Points on a hilly landscape, in no order, each with its height.
A ball rolls from a point to the lowest of its 2 nearest points, and stops where none of them is lower. Distance is the straight distance between rows; heights are no part of it.
fibod height 2.21: [  0  18   1 -49   8   7   8 -27   4  22   7   0 -21 -11  14  24   0  24
  42   0   4   3 -26  30  -8   2   0  15   6   9  -7   3  -4 -43  13 -16
  -8  -4   8  -1   4 -28  18  -5   2  17  18  30 -36  31   7 -28  17 -15
  32 -16 -22 -20   4  20 -14]
zam height 6.73: [ -8  32 -21 -13  14  30  13 -12 -12  -6  11  16 -26  -1  20  24  17  43
  11 -25  25 -30  37   8   8 -19   9   6  -9   8   4  19  15   6 -15  -2
 -30   1  33  -3  14 -19  13  15 -20 -17  -3  11 -34   1  10 -13 -12  24
  29 -29  20  50 -25   1  40]
zun height 7.54: [  0  13  10  23  15 -17 -24  47 -11  -1 -14 -36  54  10  -8   6  -8 -17
  -8  -1   1  -8  34   3 -13  -1 -20  24   1  -8  14  -9  12  15  18  29
 -10 -13   4   9 -10   9 -13   5   0   0 -13 -15  21 -21  -7  24 -19   5
 -39   8  33   6  17  -9   6]
Mozu height 3.94: [ 15  30 -13  -2  19  31  -1 -25 -34  -8 -25 -16 -23  17  12   5  52  -7
  -1 -39  12 -18  -5  15  34  -3 -13  13 -19 -16   7  14   1   6 -11  44
  26  16  11   2 -12   3  -4  26   4   8  -8 -17 -19 -19 -12  -1 -18  11
  27  19 -12 -20   0 -25   9]
kila height 5.39: [ 13 -23 -26  30   7  19 -11  -6 -21 -16 -10   5  26  -2  14  -1  11   3
  15   7  -2  12  11   6 -12   8 -19  45  -8  23   3  11  18 -25  17  26
   9 -28 -18   3 -40  16 -18  16 -19  -9   1  -6  -8 -27 -11  36  12  -6
   5 -13   1 -11 -16  -3   0]
neb height 7.57: [-16   9  19 -14  19  -5  20  33 -14  19  35 -16  17   2  20  15  -8  -1
  -3   8  -5 -25  25  12 -10   2  -8  -5   2  -6   9  -6  -2  35 -11  -3
 -25  20  33   4  23 -10  20   8  -3 -34  35  -9 -20 -29   9 -17  -9 -16
 -18 -20  22  12 -17  14  43]
Gasub height 3.06: [ 20   7  -6   3 -17  18  31   1 -17  -8 -34   2 -15  11   0   0  12   7
  46 -22  24 -11  -3  20  27 -39 -10  37 -11  11  14   4  38 -13   0 -25
  23 -17 -36   9  -7  13 -47  -4  -1  12 -12 -17  28  -1   6   9  -3   3
  17 -17   8 -27  -5 -10 -15]
Lazol height 4.32: [ -7 -12  -3  27 -53   8  -2  25  22  -8  -5  30  20 -29  -9 -18  15  -8
 -36  -3  -7  18  -7 -23 -12  -2  19 -53  -3   8  11  15  -2   6  10   1
  12   6 -13   7  -6  34 -32   1 -22  14   5 -21  34  17  -5  12 -16   8
 -35  11 -11  21  10   6 -11]
Zode height 3.21: [-11 -11  -8 -22 -15  -5   6 -21  17  17  22  19 -33 -16  -1   0 -11  14
  13   7   0   1 -15  -4 -13   9   6 -14   4   6  -7  -5 -11 -27  -2 -23
  -4   7   2  -8   9 -19  12 -10   8  -2  19  17 -23  21  16 -15   6  -6
  15  -4 -19   3 -12  29 -14]
leg height 5.81: [-27  -7  25  16 -27 -22  35  14   5  23  37  23 -24  -8  -5 -32 -21  -6
 -28  -8 -14  -7   7 -29  12   9  16 -67   1  -6 -19  -6 -21  13   4 -31
  -5  26   1 -23   1  17 -24  -7  12 -36  22  -8  -2   7  15   6  -3   0
 -11   3 -18  -2 -27  23   6]
pobi height 5.36: [  7 -47   2  27 -28  10 -14  15   9 -13   5   4  -4 -24 -34 -32  -6  -2
 -20  36  -7  36  14 -30  -4 -13  10 -16  32   6  -7  -4  -4  37  -7 -19
  13   9   1  18  -2  23   1  -3  30 -24 -12 -11   7 -19   7  18   7  10
   0   0 -13  14  11  -7   5]
lifa height 5.85: [ 11 -23  14  25  24  26  -8 -33 -26 -32 -10  -6  11  -2  16 -30  22 -15
   0   1 -15  14 -15  -2  23 -11 -14  -6 -17   6   6  14   7  32  -6  29
  23  21  -1 -17  -4  38  17  25  13  -1   4 -17  -4  -1 -18  27   4 -36
  22 -19  -8 -38   9 -20  15]
sagu height 4.81: [ -9 -48  -4  28 -36   7 -29  12  34 -11  11  -3   3 -16 -22 -20 -12 -10
 -21  42 -25  41   3 -18 -19  10   1 -20  30   9  -2   7 -18  16   5   7
  13  11 -11  10  -5   9   6 -11  20  -5  14   3  -1 -14   3  13  16  -5
 -15  12 -24   2   7   4 -26]
Toda height 8.43: [ 17 -15   3  16 -19 -17 -27  22  31 -15 -25   2  27   2 -37  -7 -27 -12
 -13  15   2  17  27 -33   3  -6  19   4  25  -1  -9  -9  11  -4  -3 -15
  20 -22 -36  27 -25  18 -33 -18  20   9 -61   7  63  -2  -7  27  12  16
 -13  26  -6  19  15 -32 -17]
Folan height 5.57: [-27 -18   1 -15 -11   4  45   4 -11  20  35  23   6 -15   6   8 -21  19
 -21   2  -6  -1   9  -4 -11   6  18 -33 -27  -5   3  -8   9   3  -7 -23
 -13  -8 -13   1  13   5 -16   8 -24 -17  16  -4   0   0   9 -26  -5 -23
   4  -9  -7  42 -40  21  38]
Misa height 6.29: [ -6  13  32  -9  -1   0  17  17  -1  13  40  10 -17   2 -11   3  -5  13
  10   9   7  -1   8   3  23 -19  18 -14  32  10 -14  17  -8   5  -2 -34
 -15   7  -1   5  -1   0 -16  26  21 -20   0  10 -25  15   6  -8   3  11
  13 -13   3   2   0  23  25]
gusi height 6.13: [  8 -11 -30 -17 -11  10  12 -30  -1  13 -24   0   8   5  -6  13  10  -4
  12  -1   4  18 -33  17  -1  15 -14  35 -26  13  17  -2   9 -24   2  10
  29 -14 -33  13   2 -11   1 -20 -20  56   2   5  18  -2  -1 -20 -18 -18
   5   2  -9 -23   0   2 -36]
dus height 7.60: [  0  38  15   0  47 -16  14  25 -28   6 -20 -28  16  14  40  25   1 -22
 -16 -14   6 -44  16  17 -26  11 -10  12 -10 -23  25 -14   3   4  -5  20
 -35  -1  39  -2  26 -16 -22  -9   2 -19   1  -8   0 -32 -11 -13 -29  -4
 -22  13   0  14   0 -16  35]
suler height 4.06: [  0  12 -14 -10 -39  19  -3 -22  22   6  29  24 -52 -13  -9   3  23  15
 -16   1  15  -3 -13 -28   8  19  11 -38  19  10 -20  12 -18 -25  -1 -34
   2  29  12   5   8 -10  -9  -2  11   8  -4   7 -17  46   8 -14 -11  23
  18  -1 -23   8  -6  24 -26]
nozap height 4.18: [-29 -18 -15 -16  15  -4  17 -25 -11  18  18  18  27  -8  42  16  -8   2
  12  -3 -20  -6  -4  10 -11  22  -5  -9 -45  -7  -3  -8   6 -14  -3  24
  -6 -10  -5 -18  10  -5  29  -7 -26  14  33  11  -2   3   4 -25   0 -45
   1 -12  -8   2 -27  24   9]
Busa height 3.60: [-11  28  17 -45  -9 -16   1  40  32  23  35   7  14  17 -31  33 -16   9
 -14  11   5 -31  18 -14   3  -7  25 -16  33  12  -9  12   5  30  -1 -47
 -26  -1  25  22  23 -17  13   2  -8  19 -14  20   5  40   3 -32 -13  42
 -27 -16  42  28  15  10   3]
bok height 6.43: [-11  11   3  -6  27  18  15  19 -26  20  27  -2  23  17  18  20  -6  -2
  16   3 -23   0  24  28  10   6 -11  36  -6  -3   0  20   5   3  -3  44
  -3  -6  -1   5 -34  -7  -4  34 -18 -13   8   0 -29 -22 -10 -13  -4 -10
   2 -12   7  13 -27  12  31]
bes height 7.07: [ -9  15 -25  -8 -24 -19 -29  24  35   6  -5  23  18  -7 -33  10 -26  17
  -6  -3  -1 -22  20  -9 -31  22   6  16  16  11   9  -8  10 -27  18  -8
 -17 -37  -1  11  -6 -24 -33 -24 -10  22  -3  11  -1  33  19  11 -13  48
 -32  -6  10  36  10  14 -26]
fabof height 4.61: [ 14   6  39  -3  -8 -20  -4 -24  17   6   5  17  -8  11 -11   4 -27 -28
  -3  15 -10   1 -21 -10  15  -7  14   9  23  -9 -30  -8 -19 -38  -8 -26
  15   8 -34  21 -18  -8 -37  -8  40   0 -55  21  28  34   1 -13  15  21
   0  16 -23 -21   0  -2  -5]
fopor height 5.88: [-20  35   4 -12  -7   0  26   0   4  24  48  28 -20  -1   9   0   1  23
  13 -10  15  -8  15  -4  10  -6  18 -38  -1  15 -19  24  -8 -24   3 -34
 -33   9   8 -16   3   5 -44  15   3 -14  24  19 -40  42  16   0   3  -3
  33 -29 -11  10 -18  36  29]
pero height 6.66: [-16  15 -13  -5 -40   8   9  27  16  18   5  40  12  -7 -26  20 -13  19
 -22 -14   8 -18  21  -5  -4   3  12 -10   2  14  11   6  21   1   7 -19
 -18 -26   0  13  -4   1 -37   7 -29  10  -9  -2  12  21  16  -7 -37  43
 -27  -5  23  56 -11  13   4]
vido height 6.22: [ -4 -21  33  11  24   1 -10 -35  -7 -36   0 -12   1   3  16 -26  -1 -12
   8   5 -15  17 -22   7  21 -20   1 -22  -5  -6  -8   5  -7  16   9  16
   4   4  -1 -18   4  24  23  14  27 -11  -2  16 -20  18 -20  24  28 -39
  31  -5 -21 -37  17  -7  14]
Ruge height 4.44: [ 16  10 -23   4  15  18 -11   0 -28  13 -23 -29  -7  16 -22   3   2 -33
 -18   7 -16  17 -21  10  -9  44 -25  35  -9 -13  21  -6 -13 -11 -13  43
  17  11   3   1 -13 -22   5   3  12  12  -3 -15  -6 -54  -8 -16 -31  -9
  -5  38  -8 -10  15 -14 -14]
Dor height 3.39: [  0  -2  -9  17 -26  -3   3   1   1  -5 -14  14  -4 -10 -16 -17  11  -6
 -45 -10   6   8  -8 -28  17   1  22 -36   4 -17  10   0  -3  22  -9  -3
  18  20  -4  -2   8  32  -4  -1 -14  20 -27 -25  44  15 -12 -10 -33  26
 -22  23   1  15   0  -7 -15]
Nofi height 6.87: [ -8  10   4   0  39   0  10  29 -34  -2  12 -22  63  34  21  36  -4 -14
   8  -1 -24 -22  35  16  -7  10 -18  49 -22  -1  15  10  20  12   1  45
 -11 -15  -3  18 -23   5  -6  22 -33   3 -10  -8  10 -41 -24  -5  -3 -19
 -15 -15  23   6 -19  -9  28]
Nem height 4.11: [ -2 -17  22  -6 -26  -3  43  12   0   1  -8  32  37  -3   3   7   3  -4
   8 -17   0   8 -21  14   8 -22  18 -22 -24  12   3  10  12   6  14 -13
   8 -14 -28   8   2  29 -20   9 -32  34  -4   0  52  24 -15  -6  -7 -38
  -9   1   1 -11   8  -1   5]
Sosit height 4.77: [ 18  29 -23  -5 -14  15 -37 -16  27 -14   4   4 -61  -6 -15   0  32  25
 -14   7  31  -4 -16 -25  -7  12  10 -24  31  15  -8   4 -26 -14 -13 -37
 -15  31  36   1  28 -25  19  -8  14   6  -7   3 -22  30   3  -6   3  34
  18  -1   9  15  20  -1 -24]
Kop height 7.23: [  2  17  13   9  29  -3   8  23 -28  -3 -16 -32  47  23  15  27  11 -17
 -18 -13   6 -25  34  14 -13 -10 -13  23 -15   2  31  -2  22  27   6  33
 -22  -2   8   7   8  15 -23  10 -14   0 -15 -21  21 -39 -21   7 -29  -9
 -22  -9  23   6  -3 -21  34]
Tez height 7.24: [-14   0  12 -19   2   1  14  34 -12  14  20   5  35  -4   1  12   5   7
  20   9   2 -20  29  18  14 -27  -7  19   0   6  11   4  25  39  -7  -5
  -7  -3  16   4  14  -9  16   5  -9 -15  29  -4   4 -26  19  -8 -15  -2
 -17 -34  46  11 -10   6  36]
netu height 4.21: [ -9  50   7 -40  12 -23 -23  10  23  10  38  -2 -17  23 -20  34   0   3
 -13  -5  10 -46   8 -19  10  11  24 -17  40  -4 -12  10 -12  17 -15 -38
 -27  21  40   0  25 -25  26   2  -4  16 -23  22  -8  54  -5 -32 -11  57
 -16   0  42  22   7  11 -10]
litup height 8.19: [  0 -12   8  24 -11 -37 -25  19  14 -25 -24  -5  43   6 -23 -16 -20 -18
 -22  -9 -11  14  22 -34  -1   0  27 -15   3 -26  -6  -4  -2  11   5  26
  15 -14 -31   5 -21  36 -13 -17  -8  19 -46  -3  55  10 -23  30  -1  16
 -30  27   2  10   8 -17 -17]
neda height 5.48: [ 26  21 -36  12  -8  27 -30 -27   2 -26 -26  -6 -43  -3  -6 -10  33  15
 -12  -1  19  16 -11  -6  16   3   1   4  13   1   7  -1 -16  -9 -17   2
  13  22  13   6   7  -3  18  -6   8   1 -21 -12  -8  -6   4   5   0  39
  20  13   0   9  23 -18 -20]
bev height 2.84: [ -2  19  -3 -29 -19  -3  -7  25  25   9  23  11   4   3 -17  20  -1  31
  -6  10  28 -26  23 -10 -14 -10  12  -8  27  21   0   4   9  27  -1 -55
 -28  -7  35   2  38 -21  11  -4  -1  10  18  11 -20  26  19  -2  -7  26
 -10 -35  39  28   6  11   5]
nemi height 1.40: [  6 -11   8  11   1   8  39 -11 -36  10 -18  23 -24   5  -2 -10   2 -14
  45 -26  -3  -1  -5  27  34 -24 -16  27 -23   1   8  -2  32  -1 -11   6
  33   6 -22 -16 -15  -6 -30   9   3  -6   4 -18  11 -19  12  -5 -22 -14
   0  -8 -10 -24 -19   7  10]
tul height 4.70: [ 18  -7 -43  19  -6  28  -2  -7   7 -23 -12 -11 -10   9  10   3  17  22
  20 -15  26  -5  17  -3   2   1  -8  42 -17  13   4  18  31 -29   1  18
  20 -47 -35  21 -36  25 -19   6 -34   6 -21 -14  -3 -17   0  30  19  28
  20  -6   2   4 -21 -17 -32]
Fof height 7.33: [ 10  27 -28   0 -17 -14 -50  11  35  -3 -14   4  -7 -10 -34   0  -7  13
 -16   7  12 -14   1 -12 -27  28  -1   8  23  -5  10 -17 -10 -30  -1  -9
 -12  -6  13   7  10 -26  -7 -26   6  23 -13   8   2  25   6  14 -12  54
 -20  13  14  26  25   0 -42]
bano height 4.31: [  1   8  -9  -7  19  14 -29 -20  16  -5   9 -28   1  14 -10  -3   9  -2
 -26   9  -2  30 -11  -9   5  16   3 -13  11 -14  -6   6 -30   4   2  37
   5  -3  -2  18 -14  15  30  20   9  18 -26  20 -22  10 -22  -3   5  -6
  15  20  -6  -5  23  -6 -22]
bubef height 5.35: [-30  32  34   6 -18 -26  30  28   5  33  36  19   1  -1   2 -10 -16  -8
 -18 -21  -9  -6  -2 -10   5   2  19 -51  -6  -9 -20   2 -19 -15  19 -11
 -18   8 -12  -6  -8  18 -55   8  -5  -6  16  -1  -2  37   8 -10 -24   6
 -21   5  -8   5 -15  28  14]
Sigut height 2.82: [  4 -16   2   1 -12   5 -34   9  32 -19  20 -16  20 -18   3  -3  18  13
 -20  33  11  10   6 -17 -22 -12   2 -31  26   9  -1   3 -17  27   5  -5
 -20  11  26  -1  21  11  37   5  10   8  27  -6 -20   8  -7  19  11 -19
  -8 -19  21  -5  22  11  -3]
roni height 4.82: [-21   1  54   0 -19 -14  41  43  -4  20  16  20  31  -2  -8   8 -14 -18
 -20  -9 -11   5 -11   5   9  -4  28 -47 -14  -8  -6  -2 -13  16  26  -6
  -3   2 -16  17 -16  30 -28  14 -20   3  -4  -9  31  25  -5 -14 -13 -19
 -28  20  -7  -2   1  -3  14]
gop height 6.12: [-24 -14  -5   2 -33  -2  38   2  -6  12  18  48  -2 -20  -9   3 -13  10
 -17 -21  -2  -2   6 -14   9  -4  24 -31 -17   1   5   8  16   8  -8 -11
   3  -9 -17  -9  -4   7 -16   1 -33  -2   4  -9  24   7  13 -26 -25  20
 -17   5   2  44 -36  18  21]
Zub height 6.95: [  4 -13   7   3  14  17  16 -15 -19   4  -6   2 -37 -18  24 -30   0  -6
  -9   1  -2  -4 -20  -4   7  13  -5 -31  -9  -6  -8 -15  -7  16 -21 -17
   3  34  38 -43  16  -6  36  -4  30 -41  39 -16 -21 -32  15  -2   0 -17
  10  10 -14 -15  -6  -7   9]
fezat height 7.98: [ -6  -1   3  25  17 -35 -43   1  23 -30  -7 -20  49  11   2  -4 -14  -8
  -9 -13 -12   3  24 -14 -13   8  24  -4  -5 -26  -9  -2  -9  -4  18  43
 -11 -32 -21  -3 -19  28   0  -8  -9  18 -33  13   6  23 -25  38  17  13
 -16  18   3   7   6  -6 -13]
bipap height 7.81: [  7  30  12  -2   2 -22  -9  16   6  22 -26 -22 -45  -7  -4  -1 -20 -13
   4  10  -6 -13 -27  24 -23  20 -19   6  12 -14   5 -29 -23 -40   9 -27
 -11  33  24 -11   3 -61  -3 -25  26 -21  23  -7 -11   1  15  -8  14  27
 -17  20 -12 -23  16  -7 -35]
veg height 3.57: [  5   8 -17 -11  16  19 -11  -4  -4  21   2 -34   3  14 -18   8  -4 -20
 -38  16  -7  32 -16  -2 -12  42  -6   5   3  -5   7  -4 -22 -14   6  32
   7   3  -5  22 -19   0   5  16  12  16 -13   1 -11 -21 -10 -24 -17 -24
   6  38 -23  -3  10  -4 -17]
gesef height 2.92: [  7   4  -8  -7  17  20  15 -30 -27   2 -10   4 -19   6  20   3  25   0
  37 -25  -4  -6  -6  25  26   0 -24  29 -24   0   0  16  11  -7  -9  33
  23   6  -1 -10 -16 -14   4  18   1  -1  11  -1 -19 -15   3  -4 -13 -18
  24   0 -13 -20 -14   3   8]
fini height 8.70: [ 22   3  -5  12  19   5 -23  -1   9 -21 -31 -33   5  18 -25  -4 -16  -2
 -29   4  21  26  18 -24  -4   7  23  -2  11  -1   5 -22  -5  -4   1  -1
   3 -16 -16  22 -21  32 -13   4  17   6 -66   6  26 -17 -23  29   4   6
  17  23  -1  12  15 -35  -4]
biki height 1.90: [  1   5  -1 -19 -25  -6 -11  17  37   8  34  -7   4  -3  -2   0  13  26
  -9  31  27 -14   5 -21 -14  -5   6 -39  28  19  -5   3 -14  28   4 -54
 -15  17  35 -10  38 -12  30  -4  11  13  35   3 -16  22   9  -4  12  -5
 -10 -23  28  -1  14  13 -20]
dat height 6.61: [ 11 -26 -33 -24 -15  12  -3 -15  14   3 -17   4  37  -1  -1  25  -5  30
  16   7   6   5 -13  17 -16  12  -7  39 -11  24  18   0  24 -15  18   2
   6 -45 -32  22 -10   1  11 -20 -29  46   5  20   3   4   2   1   8 -16
   6 -25   6   2  -3   5 -24]
nida height 3.25: [ 11  29  29 -37  14 -20   8   1   7  21   4 -23 -20  -1  17  17 -13  22
  15   8  21 -18 -22  18 -20  -5   4  -6  17   5  -7 -15 -12 -30  11 -64
 -33   6  27  -6  32 -31   4  -8  14  -4   9  25 -13  30   5 -16  32 -15
  24  -9  -6 -24  15  14  -1]
zaz height 6.94: [ 17 -12   0 -13  46   0  12 -36 -31  -7 -40 -11   1   7  27  -2   5 -19
   2  -9   1   4 -35  17 -11   4 -17  23 -33  -6   2 -19   5   4  -2   9
  -1   0   9 -18  25  -1  21  -8   2   6   7  -6  15 -30 -13  -4   8 -56
  19  14 -13 -27   7 -30  22]
rufo height 7.45: [ 11   8  19   9  23 -18  -1   6 -20  12 -33 -12 -39   4   3 -14 -10 -30
  -3  -2  -7 -10 -35   9   5  10 -21  -3   6 -26  -1 -31 -17  -1 -18 -14
   1  29  33 -31  20 -31  15 -10  24 -30  18 -15   0 -23   2 -11   6   2
  -9  35  -8 -28  14 -19  -7]
nupob height 4.00: [ 11  16  33 -19   5 -18  -8  -4  10   5   4 -20   5   7  -4  11 -16   2
   5  14  16   9 -15  13  -5 -18  12   6  19   0  -8 -10 -14 -26  10 -39
 -12  -7  -9  16   1 -11 -30  -3  25   9 -32  20  13  36 -14  -3  23  -8
  12   7 -16 -24  22  13   4]
Muded height 7.79: [ -5  21  -2  16  15 -36 -47  27  18 -16 -11 -24  49   2  -8   3 -18   0
  -4   0  -1 -13  36  -6 -34   5   6  15   5 -24  10 -14  -1 -17  22  28
 -25 -34   6   1  -9  -1  -6  -8   5   7 -18   5  12   4 -11  36   6  23
 -31  13  25  20  21  -4  -4]
ked height 7.64: [  7  -2  19  -6  27 -13  17  28 -21  -5 -23 -20  16   1   1   5  -9  -1
  23   2   9 -15  20  21  -6 -35 -18  40   3  -1  16 -13  22  23  -5 -17
  -7 -10  12   0  20 -21   0   0  10 -36   0  -2  11 -40   5   5   7   0
  -3  -9  32   1  10 -21  38]
lik height 4.98: [ -6 -25 -21  35 -58   2 -11   5  15 -17 -16  33   1 -28   1 -35   5 -19
  -3   4 -25  29 -14 -14  -5   3   0 -26 -11   2   7   6   0 -14   0   5
  25  16 -16  -4 -11  15 -35 -26  -8  18  21 -14  24  18   6  10 -14   3
 -29   3 -28   4   5  12 -31]
lepeg height 6.23: [-18  52   0 -16  13   9  17  10  -4  15  54  23 -30   6  12  13   5  29
  19 -12  17 -16  40   5  -4  -5  15 -15   8  11 -15  21  -2  -6 -12 -31
 -50  11  38 -13  14 -13 -24  21  -9 -23  18  20 -56  28  21  -9   4  20
  42 -39   9  39 -21  26  53]
miv height 6.49: [ -4 -12  12  22   1   4   3 -13 -13 -17  12  18 -26 -15   9 -37  19  -5
   2   0   8   4 -10 -20  25 -16  16 -46   7  -4  -9  -2   2  29 -26 -26
  18  40  29 -40  18  10  36   0  28 -21  29 -15  -9   5  15   4   0  -6
   8 -12  -3 -10   8  -1   3]
vufu height 7.63: [  5  35   7   1  -6 -27 -24  24  14  16 -17 -22 -14  -4 -19  -1 -26  -9
 -16  10  12 -13  -2  -1 -34  20  -8   7  12 -13  14 -44 -12 -33  10 -34
 -16   7  28   2  21 -36 -21 -24  29 -12   2  -5  10  10  11   2  -1  33
 -21  17   7  -3  26  -4 -23]
geliv height 7.06: [ -5 -19 -36 -20   1  13  -9 -35   3   7   7  15   5  -7  22  25   6  16
  30   5 -17  15  -5  22 -13  17 -18  42 -15  16   0  12   7 -36  14  39
   9 -31 -17   6 -28 -23  33  -9 -27  20  19  27 -29  -2   5 -14  18 -15
  16 -21 -16   0 -17  19 -24]
rovot height 6.47: [ 12 -32 -11 -19  16   0  26 -46 -26  -2 -38   3 -12  -9  10   1   1   1
  26  -4   9  21 -39  21 -11   3  -7  36 -32  11  10 -17  11 -22   5  -9
   9 -15 -15 -13  13  -8  14 -25  -3  14   4   9  18 -14  -2 -11  13 -46
  35   1 -23 -18  -5  -7   2]
Gosub height 4.68: [  0  19  -8  25  20  26   2 -12 -35 -19 -10 -18  -6  20  17  -7  36  -5
   1 -44  12 -18  17   0  34 -11 -10  10 -25  -7   0  29  20  18  -8  59
  18  -1  -4  -7 -32  41  -9  30 -12  -9 -13 -31 -13 -16 -20  22 -11  20
  16  -2   3 -12 -24 -31   6]
rok height 5.59: [ -8 -31 -19  13 -22 -12  -6 -24  11 -13 -15  25   9  -4   4 -14  13 -12
  17   1 -17  19 -20   1  -2   2  -4  -1 -17  -2   0   5   3 -26   8  22
  25  -7 -37  -4  -4   9  -8 -18 -18  42   6  11  15  20  -6  -5  -8 -17
  -6   4 -26 -15  -6  11 -39]
dobo height 7.86: [-12  23  33  -9  44 -26  11  37 -14  15  10 -37  -3  14  13   8 -19 -14
 -11  -1  -2 -30  11   3  -8   9  -5  -1  12 -28   4 -16 -18  27  -9   6
 -25  19  44  -8  27 -22  27  -1   8 -35   6  -3 -14 -22  -3 -19  -1   7
 -28  16  18   7  -4  -5  30]
Pame height 5.93: [ -1 -41  -5  26 -29  15   7  -2  -5 -10  12  13 -11 -28 -15 -33   8   4
 -23  19   2  20   5 -24  14 -15  12 -40   9  11   1   5   6  50 -22 -21
  22  25  11 -12   9  29  16  10   9 -28  14 -29  -1 -21  15   1  -9  -2
  -7 -11   1  17  -4   7  18]
Sim height 5.37: [ 14 -10  -1  39   7  24   0  -5 -22 -34 -16 -17   3  11   2 -23  34 -12
  11 -14  -6  11   9  -8  28 -25 -14   6  -8  14  11  28  24  41 -13  25
  37  13 -21  -6 -24  52  -3  22   1  -5  -7 -35  12 -12 -16  37   9   0
   9 -19  10 -28   5 -23   2]
Kagu height 6.57: [ -5 -17  24  -2  28  -8   2 -20  -8  -1   3  -8  -3   1  20  -2 -11 -17
   8   8 -15  13 -36  19  -5  -1 -15  -6 -18 -12 -10 -10 -14  -1   4   9
  -2  11   6 -22  20  -3  24  -5  12  -7  21   4 -11   7  -9 -10  23 -54
  11   4 -18 -44  10   6  -2]
zakom height 3.24: [-28 -17  25 -13   0 -29  32   0   1  12  20  31  39   1  18  11 -11 -10
  29  -9 -15  -6  -4  20  22 -18  13 -19 -23  -7 -14   5   6   8   1  13
  -3  -6 -26 -11  13  11  12  -7 -28  30  26  12  27  27   1 -15  -1 -38
 -14  -8  15  -8 -14  21   5]
Lefa height 5.26: [  3 -35  29  -4 -22 -16  33 -13   2   8  -9  37  -9   1  -9  -6 -23 -20
  22  10 -17  13 -19   1  29 -27   5  19  10   7 -19  -7   7 -18  -4 -27
  28  -5 -46  17 -10  -9 -25 -15  11   6 -29  14  41  12   7 -22   2   0
   4   7 -17 -23 -11  10  -4]
luzo height 3.59: [-11 -16  -6   1 -28 -20 -31  22  56  12  37 -22  26 -14  -9  -3 -16  18
 -27  41  -7   2  26 -15 -59  15  -9 -28  26   4 -11  -9 -31  15  31  -2
 -31  -7  12   6   8   0  14 -21   1 -14  36   0 -26  -1   5  26  30 -17
 -24  -6   2   1  10  13 -16]
Por height 8.01: [ 29 -16  -2   8  23  -1 -10  13 -14 -19 -46 -24  -4  -4 -16  -9  -5  -9
  14  -3   1   6   4  10  -7 -17 -21  48  12  -2   7 -14   5  30  -4   6
   4 -11   3  -5  -2 -18  31  -1  13 -37  -5 -12  16 -63   5  19  17   4
  -5  13  24   0  24 -46  17]
baz height 6.70: [ -1   6   4  -7  14   8  13  -7 -14  -3   9  -1 -14   1   0  12   4  18
   0 -13  21  -9  14  -5  18 -17  19   0  11  -5   2  -2   4  14 -11 -16
  -7   1  10   1  12   3   9  12   3 -15 -18   8  -5  -3  -2  -7  -7  12
  13  -5  15  27  -9   0  29]
momiz height 8.33: [ 29  -6   0   8  46  -4   1  -5 -29 -27 -63 -30  -7   4  11 -12   0 -22
   8 -26 -14 -11 -20  17  -2 -10 -31  39 -16 -12  -2 -13   3   2  -1  22
  -8  -9   0 -20  -2 -15  16   2   6 -21   3  -7  14 -53 -13  20  14  -4
   3  17   8 -14  19 -49  11]
buga height 5.43: [  4   6 -17  -7   5   8 -35 -59  29 -23   1  -2 -44  17   3 -13  25  12
   6  -8 -11  16 -26 -16  47  -5   6  -6  17  -9 -37  29 -36 -10  -9  33
  31   8  -8  16 -17   1  52   6   6  10 -35  40 -26  20  -1  -2  35  26
  42  20 -22  -9  15 -20 -23]
Fek height 5.38: [ 20   4 -31  15  -8  16 -23  -6 -11  -7 -33  -9 -22 -11  -6 -13  22  -9
  -4   5   3  13 -21   3   6  19 -23  23   0  -4  22  -8  -2   4 -20  20
  24  22   8 -11   5 -20  23 -11   6   5   5 -23   6 -35   5  -3 -19  20
  -8  12  15  -7  15 -15 -17]
lapa height 5.90: [ -4 -27  -1 -17  10 -19  33 -45 -10   6 -22  22 -25   9   3  -7 -18  -5
  40 -12  -7   4 -16  14  20  -9   3  38 -19 -10 -18 -17   8 -31  -2   4
  19 -27 -47   3  -3 -16   7 -16  -4   6 -22  21  17   4   8 -20  16 -12
  28  15 -25 -13 -23   2  -9]
Pider height 4.22: [-15 -42  -7  29 -21  -9 -22  11  25  -2  20   2   2 -25  -7 -21 -19  -5
 -15  37 -26  19  10 -12 -47  17 -16 -17  14  -1  -3 -14  -9   8  20  10
  -6  -1  11 -10   2  -6  17 -25   9 -35  40  -9 -17 -25  13  25  20 -11
 -20  -7 -13  -6  -9  14 -13]
dedo height 3.98: [ 20   3 -14  22  -6  14   0  -8  -3 -23 -28 -10 -21  15   5 -13  14   7
  52 -16  15  -3 -10  10  20 -29 -14  36 -11   9  -6  13  26 -30  -5   7
  27 -26 -44   8 -25  10 -33  -6  -6   1 -20  -3  -2   6   8  32  34  24
  21 -11  -7 -25  -4 -12 -31]
Lak height 4.94: [  8 -13 -22   2   1  32 -30 -47  22 -31   2  -8 -18   2  11 -10  36  17
   0   6  -1  24 -18  -3  25  -6   0  -9   6   2 -14  33 -17   7  -2  34
  20   3  -4   8  -6  18  57  15  -2  19 -12  22 -37  10  -8  11  22  -8
  36   6 -11  -9  16 -10 -19]
gep height 5.91: [  6 -24   4  14  11  23   0   8 -28   0  16   7  26   3   7   5   8  -8
  26  14 -18  14   7  24   0  -1 -34  35  -6  33   7  17  19   2   9  22
   0  -7  -9  -1 -39   4 -19  29  -7 -13  19 -20 -10 -39  -9  18   0 -28
   2 -26   0 -23 -13  12  23]
tak height 4.88: [-24  -7 -20 -34   6   8  29  -7 -12  40  30  -1   6  -2  23  22 -24  10
 -22   7 -16  -7   4  -2 -24  42  -2  -8 -38  -6   4 -16  -1 -14  -3   9
  -8  -7   0   6   7 -12  11  -3 -25  -1  24   0 -19  -9   6 -45  -9 -37
  -1  -3 -25  18 -38  29   8]

For each start below, name the point where the ball stops.
rovot => fibod
fini => nemi
lifa => nemi
dat => Dor
miv => biki
gep => nemi
Fof => zakom
Toda => nemi

Call two points neighbours if one is among the 2 nearest of the other. Go from one point of each pair to the other, from neighbour to neighbour, staying as low as possible. Name the highest point that can't be avoided.
fibod, nemi => zaz
Tez, nemi => dobo
veg, fibod => neda

Write out the way that a ball takes from each point below.
momiz => zaz, rovot, lapa, Lefa, fabof, nupob, nida, fibod
dus => Kop, Nofi, bok, gep, kila, tul, dedo, Gasub, nemi
Kagu => vido, lifa, Sim, Gosub, Mozu, gesef, nemi
vufu => Fof, bes, pero, gop, Folan, tak, nozap, zakom
